Points on a hilly landscape, in no order, each with its height.
A ball rolls from a point to the lowest of its 2 nearest points, and stops where none of them is lower. Distance is the straight distance between rows; heights are no part of it.
q958 height 429: [109 148 160 107 126 135  69 107 106 131 165 117 152 155 121 147 143 108
 134 150 108 158 158 141 156  99 111  93 146 191 159 116 124]
q460 height 328: [100 128  76 122 150 101  96 115 116 137  88 123 129 137 154 133 188 116
  86 146  80  97  78 169 110 117 164 146 113  66 127 159 170]
q588 height 216: [121  88 142 162 105 169 168 173 140 141 166  97 113  76 144 112  74 203
 120 100 181 127 108  97 154 142 115 128 149 162  95 142  93]
q159 height 351: [192 128 116 139  89 149 131 120 183 166 103 113  99  47  88 106  94 143
  73 127  99  50 142 147  98 162 143 121 164 160 112 177 136]
q29 height 421: [111  87 150 170 185 121 176 110 132 163  70 191 101 130 147  90 124 138
 154 132  98 170 131 128 117 141 111 140 123  83 129 175  67]
q690 height 218: [ 77 108 122 103 115 140  53 156 139  86 131  97  85 147 114  79 186 103
 111 170 118 105 106 101 159  87 134 134 152 145 127  58 129]
q374 height 254: [ 91 119 103  94  98 114  68 134 121  84 144 136 135 150 141 198 176 150
 108 157 118 150 136 150 177 125 153  89 140 145 177 106 168]
q91 height 273: [153 130 172 186 101 123 113  84 153 186 108 147 102  85 173  93 102 196
 195 120 131 187 118 132  81  90 115 141 156 128  94 185  90]
q628 height 319: [202 162 126 107  90 139 166 132 127 119  90 145 164 143  95 123  97  80
 141  90 119  57 165 128 101 148 130 143 113 108 141 130 167]
q212 height 449: [140 166 165  91  97 151  66 118 101 162 163 111 163 118 134 104 124 115
 146 137  78 118 143 161 132  90 125 118 143 202 136 137 165]
q49 height 235: [155 163 172 145 140 113 126 109 120 184 158  63 151 106 154  85 103  96
 189 107 130  83  95 144  97  71  90 168 107 129 136 136 100]
q208 height 264: [117 132 106 102 172 133 168 164 100  94 147 123 160 144 113 141 129  77
 128  82 141  77 115 139 144 155 136 123  73 102 140  86 146]
q45 height 379: [114 144  51 118 118 127 112 135 116 141 143  70 130 182 105 145 174 201
  99 101 129 125  84 136 138 153 124 158 125 128  95 132 136]
q699 height 562: [131 125 116 162 128 157 157 190  66 129 145 165 125 168 177  84 113 159
 140  99 176 123 115  76  84 128  87 190  95 110 131 127 156]
q375 height 274: [131  98  97 146 135 168 172 138 144 161 113 149 112  81 138 110 126 195
 111  96 117 132 113 145 146 175 136 140 130 102  91 172 120]
q114 height 308: [110 107 112 129 136 110 148 146 131  90  86 196 125 164 135 168 130 127
 118 134 114 174 156 126 129 155 146 115 120  99 165 118 142]
q78 height 215: [141 105  84 153 115  87 179 114 148 114  85  99 105 121 141 130 148 181
 109 130 184 160  69  83 131 142 156 108 127  79 120 108 114]
q455 height 247: [103  82 135 139 115 151 145 187 140  97 177 101 106  82 149 121  92 158
  96 142 187 102  96  75 152 118 136 132 142 147 101  92 127]
q220 height 261: [122 129 148 120 118 118 150 148 140  91  96 138 124 141 124  84 138  93
 128  74 100 131 119 165 152 150 148 108 119 120 141  92 116]
q138 height 400: [130 144  58 103 109 122 117 156 115 144 147  87 138 206  82 193 142 178
 102 122 144  62 109  93 128 139 107 168 124 127 130 109 130]
q104 height 631: [132 118 106 122  71 123 121 162 144 128  98 126 108 162 127 152 142 172
  77  82  96  84  92 155 163 147 150 132 157 123 134 131 106]
q103 height 179: [110  88 119 172 122 121 149 142 131 148  80 179 106 146 125 165 115 177
  74 123 136 141 138 102 148 154 113 120 170 116 138 159  64]
q185 height 549: [126 136 100 128 110 152 132 204  87 138 147 127 143 151 166 108 119 176
 120  95 132  79  92 110 104 116 125 187 104 126 132 124 167]
q730 height 276: [113 108 133 125  82 127 107 184 147 104 161  68 102  76 147  81 112 152
 105 149 143  81  69 107 145 102 159 127 149 170 130  85 144]
q571 height 407: [136 181 173 123 120 141  95 102  85 158 179 124 167 118 147 103 121 132
 197 113 100 187 154 168 106 106 100 133 112 178 130 158 160]
q832 height 281: [ 73 101  95 109 130 139 101 163 134  77 129 185 119 131 140 183 158 134
  80 140 107 149 149 165 175 157 156 119 135 118 143 127 150]
q298 height 331: [109 114 142 180 177 115 166 106 139 153 116 123 110 131 105 103 124 108
 123 135 164 156 141  91 108 137  81 140 133 106 115 135  63]
q687 height 531: [115 171  91 100 151 131  92 101 122 114 115 160 147 179  72 154 170  99
 124 155  96 188 200 142 111 169 112 108 132 148 135 148 157]
q187 height 213: [ 78  80 113 177 157 114 139 161 115 132  70 200 106 111 141  97 134 152
  82 160 121 160 139 103 134 151 127 128 153 124 150 160 113]
q959 height 713: [111 104 147 112 153 124 183 144 111  92 172 120 155  90 181 151 119 163
 155  90 158 184  94 156 180 148 166 101  87 126 128 111 131]
q938 height 363: [100 145 115 154 128 118 114 164 100 118 102 149 140 119 120  63 142 113
 107 141 131 153 147 109  95 141 116 124 127 157 155 132 167]
q674 height 526: [110 130 133  70 104 204  62 154 124  99 176 120 118 153  91  94 131 101
 139 150 122 100 168  97 155 111 115 140 151 194  97  86 145]
q129 height 547: [111 145  92 119 136 135  93  97 128 148 125 152 139 125 110 184 155 145
  80 155  92 146 153 164 125 152 129 130 148 126 103 184 161]
q262 height 448: [154 100 158 152 149 138 154  95 146 169  87 211  99 118 161 139 101 155
 157 150 120 147 145 107 101 105 123 170 142  62  96 165  86]
q655 height 583: [161 158 125 134 113 121 109  83 129 152 114 145 134 153 100 191 118 135
 113 165 145 130 170  94  98 111  98 136 157 120 122 147 115]
q245 height 258: [176  94 113 126  58 135 158 146 170 118  89 164  94  78 111 172  97 165
  49 122 123  71 128 128 154 182 162 103 154 119 139 142 140]
q118 height 310: [ 94 141 120 128 172 127  89 151  77 111 167 131 143 133 172 130 160 110
 127 177 149 128 128  94  83  70 112 156  98 113 151  95 183]
q631 height 221: [121  96 161 190 142 130 121 102 141 197 125 110 110  50 189 115 117 204
 148 145 148 155  85 124 105  92 116 120 152 121  99 193  71]
q52 height 545: [157 133 149 110 126 117 152 107 138  97 139  89 133 140 108 119 116  60
 166 132 165 101 121 103 135  95 127 123 112 106 130  65 125]
q264 height 674: [110 136 150  93 124 149  80 168 120 147 179 121 145  70 174 115 117 136
 114 142  64  68  99 183 128  93 160 154 130 170 127 148 170]
q806 height 468: [ 85 123 120 104 174 178 100 121 153 107 140 164 102 133 138 112 170 108
 123 130  76 155 140 169 130 123 142 181 128  92  56 139 141]
q246 height 516: [157 145 119 137 102 110 132 147 132 164 133  63 120 165 105 112  97 128
 135 120 153  32  89  82  94  93 103 170 135 138 130 114  97]
q387 height 541: [123 127 139  59 103 182  53 121 149 103 164 130 115 125  91 163 141  99
 118 204 121 116 185 103 155 106 128 113 172 168 115 100 145]
q928 height 220: [118 106 159 146  86  87 135 127 165  92  75 131  93 137 160  78 140 134
 138 104  95 181  86 166 156 122 176  92 147 132 140 113 102]
q372 height 614: [167 140 119 112 139 145 169 114 117 151 104 202 166  92 145 184  98 131
 126 145 111 125 174 130  95 143 140 139 116  86 130 179 192]
q392 height 289: [150 158 128 104 130 143 148 149  92 112 129 154 158 173 140 128 118  87
 154  87 127  92 142 138 109 119 114 160  91 101 148 108 163]
q693 height 313: [125 101  92 110 124 147 164 130 174  91 102 142  91 125 101 133 150 127
  81 103 118 119 118 149 167 179 155 132 132  80  95 107 123]
q477 height 663: [111  92 104 137 162 142 164 156 101 144 125 168 142  22 191 104 128 177
 103 150 112 122 101 156 143 154 171 121 108 105 136 178 185]
q577 height 291: [ 87 107 131 147 200 119 151 136 106 109 150 144 137 100 166 140 130 120
 123 181 176 161 128  86 108 101 127 130  99  99 142 104 145]
q799 height 290: [140 131 108 111 155 122 191 125 148 114 102 119 135 140  94 127 140  83
 112  72 123 105 113 160 151 174 137 127 105  80 124 103 116]
q119 height 506: [114 163  99 136 146  90 115 108  91 113 110 126 156 207  82 138 168  93
 133 126 135 180 168 120 114 161  94  93 106 150 184 110 137]
q76 height 508: [149 118 180 121 100 109 167 142 145  62 127 167 132 114 117  96  64  97
 193 108 126 185 154 126 133 154 170  83 110 176 145  97 157]
q273 height 190: [182 184 155 152  90 116 112 125  84 198 141  92 159 144 153  83  96 131
 180  91 130  89 110 127  73  89  81 165 111 151 155 159 139]
q149 height 357: [106 102 191 179 147 124 158 155 107 167 125 143 140  99 159 110  82 127
 122 107 139 126 136 128 139 125  89 112 134 149 155 160  66]
q771 height 704: [ 99 126 179 115 166 154  98 149 109 127 192 142 141  86 177 144 113 115
 133 159 127 127 136 133 121  67 128 150 125 137 115 121 141]
q57 height 323: [165 136 180 170  94 117 142  80 148 163 139 122 123 107 140 135  73 172
 196 102 171 180 136 118 119 108  93 147 146 131 111 160  75]
q241 height 573: [176 147 114 170 108 137 159 132  99 153  96 167 119 158 149  85 110 156
 156 102 164 119 126  72  59 127  98 187 114  86 119 136 149]
q319 height 352: [ 88 131  83 111 134 108  80 157 115 133 137  82 123 144 145 110 183 148
  96 146  97  94  65 143 128 103 149 159 123 128 129 127 155]
q582 height 441: [180 170 109 126  67  96  95  57 137 166 100  81 130 167 112 127 150 161
 152 113 117 132  94 139 118 102 130 119 157 128 114 135 125]
q467 height 590: [112 137 108  91 116 154  98 192  74 107 202  92 151 200 161 142 134 160
 160 101 145  84  92 115 147  94 124 158  92 163 152  80 159]
q72 height 314: [137  95 109 162 136 146 150  86 157 175  75 189  96  82 130 119 126 187
 118 137 100 151 139 146 112 168 140 118 158  98  79 215 120]
q543 height 364: [109 107 153 166 137 128 143 101 170 144 121 128  93  98  96 112 114 141
 117 131 131 188 148 130 133 152 107 113 162 146  90 158  77]
q901 height 409: [176 152 103 150  79  84 107  66 160 157  43 123 109 149 102 114 151 135
 115 120 100 122 113 147  92 134 142 100 163 107 111 162 123]
q350 height 648: [148 107  95 158  70 119 144 154 148 149 109  93 107 120 128 146 107 207
  78  96 155  98  84 105 142 152 137 115 160 144 121 140  94]
q921 height 534: [138 136 114 131  98 146 115 158 125 151 152  95 120 165 140 118 121 181
 135  95 137  92  90 111 117 101 112 181 138 133 103 124 104]
q394 height 546: [155 120 146 107 112 139 178 139 148  79 146 134 126  49 144 110  96 113
 137 126 148 123 118 125 132 134 178 108 111 114 114  87 190]
q803 height 191: [ 95 130 145 114 130 108  89 142 127  81 102 120 106 160 107  57 173  62
 142 143 117 139 129 114 136 107 129 105 127 137 153  60 124]
q295 height 602: [ 83 142  91  87 152 167  79 174  84 121 216 114 160 156 140 168 145 166
 123 128 120 114 126 138 145 112 128 156 107 167 130 112 167]
q229 height 361: [165 129 111 163 105 130 109  77 159 194  65 158 106 115 111 120 131 167
 112  96  91 107 137 168  92 150 127 127 167 109  79 214  99]
q736 height 309: [129 135 143 141  75 102  89 146 130 147 120  61 111 127 147  76 132 142
 121 138 121  84  66 108 119  69 136 125 155 157 145  98 119]
q182 height 304: [153 150 152 157 154 110 134  66 158 155  98 120 102 147  94 101 129  68
 155 134 142 136 150 110  86 107  79 165 141  89 105 132  59]
q716 height 484: [165 120 103 129  95  88 136  51 167 144  90 125 102  93 127 198 136 145
  83 149 118 131  97 168 140 152 174  84 137  88 113 170 130]
q594 height 244: [117  78 108 153 152 161 201 157 123 134  83 214 108 102 150  98 107 183
 122 136 110 146 147 115 147 174 143 137 134  93 124 157 124]
q913 height 433: [120 141 119  97 149 183 100 128 122 115 189 141 121 190 140 173 141 132
 147 128 136 126 148 115 132  95 104 196 123  99  91 102 121]
q607 height 522: [150 114 165 146 127 104 189 123 152 108 121 114 121  75 153 100  86  94
 150 141 165 124 104  92 117 100 147 110 119 103 128  87 131]
q203 height 148: [123 130 133  93 117 108 114 145 137  54  87 156 122 154  76  81 150  59
 164 133 112 165 168 124 125 168 158  80 112 153 162  77 157]
q821 height 265: [ 98 119 112 127 179 113 123 130 128 123 164  84 139  90 128 141 143 112
  96 170 154 113 102 108 122 110 128 129 115 115 120 104 143]
q447 height 355: [194 171 112  76  88 136 142  95 152 114  86 130 146 151  57 134 133  70
 132 114  99 102 176 155 131 174 136 114 135 121 126 126 148]
q461 height 563: [158 142 129  72  72 151  55 115 149 126  98 126 123 124  69 146 145 103
  85 200 100  92 180 119 134 137 131 102 181 170 130 141 150]
q74 height 543: [155 124 178 113 107 139 155 147 147  61 127 143 126  73 113  54  92  75
 152 107 124 117 154 135 132 144 167  92 118 168 125  87 168]
q885 height 744: [105 101 163 126  89 122 121 150 122  86 160 115 125 145 184 155 124 187
 135 100 144 185 100 144 182 101 156 108 144 155 138  99  97]
q623 height 392: [ 98 129 197 152 143 117 106 137 100 148 159 124 139 140 160 127 113 109
 134 118 121 151 137 149 139  87  91 120 138 166 155 133  75]
q449 height 398: [163 155 108 134  87  87 105  72 144 179 144  31 128 116 111 152 139 179
 122 124 129 128  76 154 143 127 131  89 151 165 125 148 113]
q7 height 420: [131 163 163  99 168 123 134  81 121 104 166 135 157 129  93 134 114  64
 196 129 129 182 174 146 125 138 125 107  91 152 126 109 137]
q167 height 518: [139 132  92 117 148 110 157  93 130 155 122 132 153 114 129 214 141 147
  93 124 115 134 116 166 145 160 142 114 116  87 128 165 139]
q98 height 389: [ 70 129 105 132 144 100  68 157 107  95 114 159 143 101 131  97 183  91
  97 164  97 144 142 153 128 132 150 113 124 142 169 130 182]
q532 height 446: [133 123 114 189 131 134 165 172 101 198  91 118 145 113 125  67 107 164
 101  74 130  87 115 123 102 167  87 131 122 140 151 180 111]
q266 height 236: [115  98 114  95 184 143 189 151 136 100 178 109 133  81 121 158 118 108
 106  97 157  91  96 145 176 171 152 118  86 103 112  96 122]
q395 height 462: [139 135 197 123 144 125 155 103 151  97 166 140 133  91 110  92  67  80
 216 124 143 198 170 133 122 134 133 114 113 168 104 117 123]
q634 height 217: [173  97 129 147  90 133 163 128 161 154  72 173 106 117 125 168  88 164
  88 110 132  82 132 113 139 147 140 121 170  96 117 153  85]
q26 height 387: [187 165 134  73  92 158 108  85 145 117 111 143 142 195  77 153 122  67
 166 131 121 103 186 120 139 119 104 147 142 120 128 104 113]
q213 height 633: [109 135 156 117 132 182 107 189 102 109 190 128 144 114 104  80  94  96
 134  87 117  67 155 136 139 140 116 137 116 201 108 116 140]
q168 height 403: [118 107 144 159 160 100 155  47 186 147 110 112  90  80 113 124 134 133
 149 155 122 216 113 148 126 152 141  98 136 108  88 170  96]
q499 height 491: [ 87 101 132 190 142 123 149 161  89 132 143 124 133 183 128 139 113 149
 103  99 186 149 136  88 138 146  69 127 130 155 154 133  72]
q619 height 176: [120  89 140 165 138 135 134 144 151 177 159  78 104  56 169 135 100 194
 108 144 152 109  79 102 130 102 126 138 154 140  93 157  73]
q868 height 335: [123 119 149 170 107 120 133 169  99 117 114 151 124 146 145 111 100 118
 114 142 171 115 143  69  94 109  98 130 134 140 157 115 137]
q141 height 762: [151 145 177 126  67 121 108 117 108 137 161 103 144 165 179 139 113 185
 177  93 126 171 108 154 156  80 130 129 144 160 140 123 107]
q426 height 668: [171 100  76 141 102 106 153 120 162 173 119  71 104  66 162 165 118 214
  90 124 155  94  45 139 137 154 171 108 128 117 115 166 109]
q482 height 641: [155 127 108 141 134 119 183 133 103 164  94 170 170  61 169 136 108 168
 116 129 112 127 124 144 112 159 153 104 106 105 161 180 198]
q9 height 339: [150 122 153 123 133  86 158 119 141  87  82 185 124 182 142 157 110  77
 175 137 123 169 152 112 103 114 143 124 108  82 181  92 122]
q680 height 697: [106 107 149 102 161 159 170 160 113  87 165 189 149 112 162 178 104 131
 139  83 125 143 143 166 178 152 159 116  99 118 134 111 128]
q906 height 535: [ 88 128 139 127 190 129 118 136 108 100 154 170 148 153 113 192 123  68
 117 135 138 146 200 130 139 148 110  84 114 143 166 121 101]
q814 height 417: [130 147  85 107 122 169 106 127 112 134 199 100 140 210  83 193 119 154
 133 118 164  96 152  97 138 130  81 181 124 140 107 108 125]
q816 height 334: [141 118  69 122 112 168 136 138 171 111  90 143  85 110 100  92 152 151
  83 116 111  90 123 122 113 163 155 169 141  85  63 129 169]
q385 height 495: [157 129 138 143 130 106 153 125 136 164 106 110 130 151 131 155 104 115
 121  98 138  69 107 119 123 106 107 155 134  90 138 131  71]
q473 height 242: [134 108  78 157 155 110 169 113 137 161  83 125 112 102 120 149 135 150
  76 150 159 104 100  88 118 147 129 125 131  74 115 144 112]
q248 height 781: [168 163 154 104  96 119 118  99 105 151 151 128 168 154 193 194 119 162
 171  98 111 142 112 170 142  76 140 147 122 110 143 145 135]
q784 height 330: [102 141 104 106 130 112  79 176  77 121 163 103 163 127 181 140 155 152
 125 157 122  98  83 126 116  77 152 145 101 138 170 101 201]
q194 height 591: [161 146 110 140 130 150 182 125 108 144 124 168 151 126 125 141  93 150
 151 111 157 141 159  98  93 156 111 159 102 102 116 154 171]
q393 height 729: [ 93  87 136 137 130 108 140 155 109 117 164  90 143  78 200 130 141 185
 111 109 150 180  64 159 176 132 163 101 112 156 140 137 108]
q358 height 442: [165 144 157 107 144 153 119  90 182 107  88 161 103 106  95  89 129  67
 131 172  92 131 183 129  83 114 141 156 153 105  73 145 123]
q351 height 454: [104 157 134 126 186 121 134 102  94  88 172 100 152 162  78 109 140  55
 183 100 166 150 153 123 140 146 104  86  76 161 132  82 123]
q269 height 470: [108 133 102 171 116 135 146 185  86 161 139 103 151 162 102  98 113 170
 105  67 153 117 127 113 121 172  71 134 124 176 134 156 117]
q555 height 240: [ 86 110  87 117 127 114  83 139 146  92 128  99  96 114 102 145 182 120
  75 197 143 116 117  95 138 116 136 128 147 113 125  89 152]
q137 height 471: [131 156 139 134 145 113 101 103 143 118  77 146 119 110 108  51 156  72
 130 176  86 166 163 129  70 123 134 128 134 134 115 154 154]
q548 height 496: [127 155 107 131 126 158 109 126 135 147 166  61 118 136  63  79 125 111
 127 152 150  98 138  79 103 122  86 158 141 160  80 113 126]
q486 height 561: [121 125 111  79 141 130 126 133 129  91 170  56 130 168  85 138 146  79
 148 140 165  62 102  92 159 110 126 118  98 128 134  36 139]
q925 height 611: [154 127 152  98  38 126 101 138 149 106  83 147 111 163 137 139 139 139
 125  96  68 109 119 167 168 121 162 109 167 132 148 114 129]
q522 height 413: [141 135 147  96 131 141 110  86 172 111 102 142 104 160  80 142 142  62
 123 158 106 124 178 128 130 119 122 132 161 108 104 119  86]
q533 height 365: [145 157 183 139 122 132 125  86 119 145 171 125 134 147 143 113 104 126
 204 111 140 183 148 137 117  99  87 162 124 139 113 137 106]
q909 height 575: [133 148 108  75 113 151 122 146 103 102 190  63 148 166 117  99 131 122
 181 101 154  92  84 111 158 113 140 136  89 156 119  56 177]
q542 height 349: [165 146 132 154  75 108 117 133 144 186 127  48 126 100 140 101 100 167
 129 100 124  82  73 140 112 105 135 117 150 171 137 147 105]
q381 height 690: [ 73 138 143  99 178 146  57 161  99 153 192 109 145 110 156 126 149 111
 113 165  86  88 114 152 126  72 124 159 123 167 129 133 143]
q339 height 356: [137 143  58 143 104 142 117 134 135 144  97 117 107 143 122  92 164 195
 106  89 111 119  88 132 101 151 145 166 137  98  78 156 157]
q875 height 390: [125  93 154 175 167 126 195 126 135 191  85 137 125  82 138  94 106 141
 131 101 121 131 121 147 142 159 104 104 128 107 143 177  58]
q87 height 318: [ 84  93 161 155 187 115 161 141 119 116 133 157 131  84 148 127 109 103
 109 145 148 149 131 119 145 133 128  99 119 131 151 122  98]
q388 height 104: [ 89 129 120 116 127 114  88 158 112  43 118 159 127 125 108 104 148  80
 150 181 146 165 181  82 110 137 143  89 114 158 167  79 184]
q732 height 447: [145 148 135  88 105 135 107 126 100  92 142 144 160 188 109 181 119  72
 166 143 145 119 195 111 138 127 115  82 114 153 182  95 159]
q108 height 801: [136 144 136 118 105  97 120  91 122 120 122 142 145 178 151 202 141 155
 145 113 100 187 129 175 151 120 154 106 132 118 151 141 131]
q563 height 302: [163  91  95 147  98 159 142 125 175 137  98 161  79  32 123 114 108 177
  53 151 120  92 133 126 123 169 165 121 159 127 101 171 163]
q226 height 418: [175 157 168  91  98 129 102  93 126 122 126 163 154 170 124 203 102  75
 163 155 115 128 197 133 130  93 118 114 146 133 169 128 119]
q160 height 511: [ 98 111 143 157 157 117 159 130 123 103 134 152 129 198 103 157 110 104
 136 104 164 171 166 117 144 159  88 110 121 140 157 114  67]
q644 height 444: [149 122 118 154 118  93 142  62 170 151 121  89  98  52 125 141 130 151
 101 156 134 173  97 156 131 158 152  80 139 129 110 164 134]
q236 height 587: [145 130 129 113  48 112  79 140 143 124  82 122 118 124  99 135 144 120
  76 143  80  94 134 151 148 141 145  89 170 164 162 140 142]
q92 height 172: [ 85 108 121 143 185 150 163 134 122 127 171 107 132 130 122 129 143 162
 144  95 169 186 121 123 150 155  96 149 104 113  89 132  92]
q183 height 414: [ 72 120 139 112 162  75  65 133 100  88 112 135 143 118 147 140 192  59
 112 169 101 120 126 159 152 101 158  72 112 126 205  96 147]
q267 height 497: [139 126 183 142 146 101 152  92 147 118 133 110 117 128 174 108 119 104
 179 132 150 161 100 120 121  66 137 147 116  85 123  94  91]
q982 height 481: [115 163 121 132 143 112 126 120  73 130 165  90 176 184  99 130 139 115
 154  90 150 158 141 140 141 145  89  96  96 172 158 115 136]
q710 height 422: [136 121 116 180 167 128 170 131 129 196  66 130 133  91  97  84 124 109
  89 107 107  89 142 135 101 173  96 116 132 112 137 184  93]
q538 height 203: [ 96  99 126 117 174 143 162 123 156 113 175  93 117 130 101 171 134 128
 105  96 149 136 114 152 193 162 116 126 118 116  97 107  63]
q656 height 604: [167 167 104 130 136 112 105  88 113 192 144 109 154 167 111 194 120 139
 128 138 137  78 133 111  91  96  86 180 129 106 120 151 115]
q390 height 374: [157 137 169  99 144  88 119  91 148  79 112 160 132 170 111 142 110  39
 202 176 117 187 181 110 101 110 141  95 105 133 172  91 127]
q985 height 617: [ 97 131 135 107 138 182 118 197  92 129 234 111 155 128 137 134  91 157
 145  97 147  88 124 127 139 122 110 161 101 186  99 126 147]
q237 height 272: [172 171 149 140 130 123 119  91 141 176 116  71 130 138  94  61 121  59
 163 113 120  80 129 130  94  97  82 164 131 128 116 132  85]
q535 height 450: [102 141 119 113 160 164 119 115 132 103 165 166 117 154 125 143 144 134
 151 136 126 196 170 127 118 128 119 169 122 116  86 117 142]
q331 height 680: [ 91  98 123 123 192 161 165 159  99 141 152 180 154  75 171 143 129 160
 115 105 109 141 126 171 165 167 141 135  96 110 121 166 137]
q451 height 512: [124 140 124  76 110 169  81 132 133 152 175  67 120 178  78  84 132 102
 152 149 124  60 120  86 141  97 104 169 139 184 106  85 125]
q79 height 469: [141 155 178 112 135  86 109  80 127 117 110 126 132 151 161 107 150  71
 182 153 101 163 116 147 110  59 143 121 115 106 155  93 135]
q642 height 69: [ 87 133 105 117 158  94  72 141 114  71 101 176 121 162 145 123 179  86
 148 194 117 187 164  98  84 108 143 120 106 112 178  94 186]
q405 height 268: [110 118  85 154 182 104 153  80 141 159  77 131 113 127 123 134 172 120
  98 141 117 141 100 141 109 141 131 132 116  54  99 167 114]
q55 height 140: [ 98  96 115 159 176 122 184 110 132 149 113 113 125 107 153 113 161 182
 146 110 142 203  92 146 147 169 121 117 104  93 110 164  91]
q890 height 653: [127 131 146  89 115 175 108 181 139 138 179 118 129  82 112 106  98 126
 101 106  68  48 135 177 144 145 149 144 139 197 112 139 144]
q802 height 222: [121 127 115 116  85  92 123 135 113  87 131  96 144 156 124 162 146 152
 118 122 151 156 110 128 168 141 143  75 126 147 177  85 145]
q877 height 186: [126  99 105 128  81 101 161 156 141  66 103 122 107 107 134 148 133 154
  97 138 173 140 100  97 155 157 163  91 127 108 155  82 155]
q947 height 180: [ 97  87 142 150 154  85 164 112 147 115  96 119 109  99 174  96 150 138
 129 116 118 197  72 172 163 144 166  87 120 111 137 140  92]
q256 height 477: [123 152 116 113 146 154 138 112 136  98 152  97 126 144  54  81 135  71
 152 124 156 147 163 108 126 157 101 127 114 151  86  93 134]
q113 height 557: [148 168 104 100 123 159  81  89 135 131 119 152 136 145  68 169 142 113
 102 185 107 153 210 120 100 149 106 134 165 151  92 174 140]
q214 height 440: [121 139 152  94 143  76  96  90 137  97  75 138 130 133 130 127 171  37
 144 179  82 145 138 157 121 104 158  81 122 107 174  98 149]
q413 height 312: [128 130 127 128 138 152 139 175 101  98 139 149 143 143 111 129 105  73
 118 133 160  69 166  84 102 122 102 134 106 127 134 108 154]
q596 height 300: [103 131 114 138 157  93 110  94 121 126  90 153 133 157 156 161 175 115
 111 162 104 160 118 149 103 102 139 132 120  77 142 146 146]
q53 height 473: [164 126 160 143 136 134 138 118 129 166  95 191 120 138 156 159  97 104
 121 135 126  73 145 102  90  80 106 184 143  68 127 150  79]

Where does a ball stop that starts at each point below?
q141 -> q149
q784 -> q642
q771 -> q642
q241 -> q149
q129 -> q273
q350 -> q7

Call two points neighbours if one is among the 2 nearest of the other. Go from one point of each pair to the other, from neighbour to neighbour, staying as low as possible. Name the highest point that can't be avoided.
q7 and q103 -> q212
q642 and q877 -> q319
q26 and q149 -> q98
q619 and q103 -> q582
